A landscape with many peaks, sampled at points; each row gives a point and its height.
A climber steps from a point to whichever of its 3 nearest points has the largest rise for the distance, and stops where none of them is higher. Distance is the straight distance between rows; heights are no part of it.
z_797 h=50.1: [112 124  96 156  75 103 125 135]
z_773 h=51.3: [134 115 102 129  59  78 128 175]
z_222 h=54.7: [131 116 101 115  48  73 123 177]
z_923 h=15.4: [145 117 110 159 122 128 147 131]
z_820 h=30.8: [175 120 107 124 148 173 145 114]
z_254 h=27.1: [172 117 103 137 142 163 149 122]
z_712 h=50.9: [106 167 180  59 208 128 101 125]
z_28 h=47.3: [140 116  99 150  92  99 147 166]
z_759 h=43.2: [110 171 172  42 208 127 104 137]
z_947 h=42.1: [112 172 166  38 209 133 102 136]
z_225 h=51.1: [ 92 128 132 155 129 133 120  97]
z_718 h=40.8: [136 128 130 144 153 157 131 100]
z_626 h=54.4: [107 144 172 117 181 147 111  95]
z_117 h=25.5: [129 119 100 157  89 105 139 143]
z_389 h=14.9: [122 119 112 161 117 128 136 115]
z_405 h=46.4: [159 127 126 118 163 184 130 102]
z_786 h=46.0: [ 87 137 167 132 165 136 110  92]
z_873 h=48.0: [144 135 141 124 172 171 123  97]
z_874 h=44.8: [151 107 108 133  83  88 149 186]
z_335 h=47.2: [140 112 107 133  70  84 141 178]
z_808 h=52.9: [110 155 179  83 196 144 107 110]
z_150 h=38.5: [162 112 101 143 102 110 160 168]
z_680 h=53.5: [115 134 155 129 169 159 118  94]
z_301 h=47.5: [142 112 101 146  77  97 143 164]
z_959 h=28.8: [156 122 118 144 143 157 144 114]
z_610 h=53.0: [127 122 101 123  49  76 120 173]
z_865 h=54.8: [ 87 129 107 159  87 113 119 103]
z_896 h=56.0: [125 138 158 108 184 169 111  97]
z_811 h=49.0: [144 131 137 120 168 178 123  98]
z_902 h=1.2: [119 124 131 155 139 142 128 105]
z_733 h=55.2: [122 159 171  64 199 160 100 115]
z_945 h=18.5: [137 123 113 160 127 136 143 118]
z_877 h=47.8: [125 120  95 150  75  96 138 156]
z_327 h=4.2: [127 126 124 157 132 142 134 108]
z_522 h=25.9: [140 117 103 157 104 117 147 142]
z_903 h=9.4: [112 129 119 160 121 133 132 108]
z_65 h=11.9: [161 119 105 149 130 140 154 129]
z_702 h=44.4: [101 130 149 142 151 144 120  93]
z_186 h=26.6: [148 116 102 153 104 113 150 152]
z_532 h=51.4: [ 97 127  97 158  85 111 120 113]
z_434 h=47.1: [111 130 151 143 156 147 119  92]
z_551 h=52.6: [129 150 164  88 191 173 110 105]
z_695 h=45.8: [133 136 145 127 167 164 124  97]
z_607 h=55.6: [115 158 175  66 200 151 102 112]
z_627 h=48.7: [ 84 128 140 151 132 132 115  90]
z_624 h=45.7: [ 92 132 146 148 141 135 119  93]
z_620 h=53.1: [136 146 157  88 187 181 107 100]
z_634 h=57.9: [135 113 117 102  46  65 120 189]
z_194 h=38.7: [166 126 118 127 156 175 138 105]
z_675 h=59.0: [ 99 127 111 158 103 122 128 104]
z_926 h=55.9: [ 79 131 131 152 111 125 117  92]
z_247 h=47.9: [133 114  98 144  75  93 138 168]
z_955 h=47.0: [149 114 103 136  79  88 149 177]
z_415 h=59.4: [136 111 117 111  51  69 125 190]
z_715 h=57.5: [119 147 165 104 184 161 113  98]
z_780 h=25.8: [135 118 101 160 100 115 144 142]
z_562 h=48.8: [121 121  92 149  72  93 130 151]
z_565 h=37.0: [166 111 100 144 109 113 162 164]
z_14 h=56.5: [114 164 175  58 206 142 104 124]
z_693 h=62.8: [141 109 122 106  58  70 132 198]
z_691 h=51.2: [118 134 148 137 162 154 122  96]
z_283 h=53.9: [136 142 159  96 186 176 111 100]
z_359 h=57.3: [ 78 129 118 153 100 120 115  91]
z_353 h=52.2: [145 142 145 102 176 186 114  96]
z_201 h=55.8: [110 141 165 119 180 155 113  91]
z_33 h=47.7: [124 129 141 142 156 158 126  98]
z_614 h=11.3: [176 113  99 144 131 141 159 139]
z_235 h=47.4: [141 115 103 141  79  88 143 173]
z_616 h=12.7: [155 119 106 153 125 137 156 131]
z_838 h=49.4: [137 104 138  78  42  64 115 196]
z_174 h=58.9: [148 101 135  99  61  67 138 200]
z_421 h=58.1: [139 111 120  99  47  67 123 192]
z_583 h=42.3: [110 170 170  40 209 132 101 136]
z_952 h=33.6: [163 112 103 152 111 120 159 150]
z_93 h=59.7: [144 102 125 112  62  69 133 198]
z_829 h=27.9: [164 122 111 139 144 163 149 116]
z_883 h=54.6: [109 161 179  64 203 137 105 122]
z_711 h=52.0: [ 99 146 180 105 188 137 106  97]
z_602 h=51.7: [ 91 144 180 111 180 135 107  96]
z_496 h=50.5: [105 125  97 153  77 105 123 128]
z_198 h=44.9: [ 80 129 147 145 130 129 116  86]
z_463 h=16.6: [127 121 112 161 119 131 140 124]
z_807 h=47.6: [116 125  91 142  59  89 120 154]
z_828 h=49.2: [128 118  97 139  62  85 129 165]
z_774 h=33.3: [146 122 124 149 145 155 140 105]
z_426 h=50.4: [156 133 136 113 170 187 123 101]
z_974 h=35.8: [147 127 129 136 155 163 137 103]
z_651 h=30.0: [155 115 100 153 109 120 156 150]
z_205 h=49.3: [101 155 182  87 195 134 103 108]
z_302 h=48.9: [111 122 100 161  89 113 132 130]
z_910 h=42.7: [157 110 101 140  95 101 155 168]
z_193 h=42.0: [131 125 130 147 151 154 133 101]
z_455 h=23.3: [145 121 114 156 135 146 143 115]
z_438 h=60.2: [ 87 127 116 159 105 124 120  98]

For each start below, name the point where the climber stops.
z_797 -> z_438
z_610 -> z_693
z_327 -> z_715
z_838 -> z_693
z_959 -> z_715
z_389 -> z_715
z_205 -> z_14
z_807 -> z_693
z_902 -> z_715
z_565 -> z_247
z_302 -> z_438
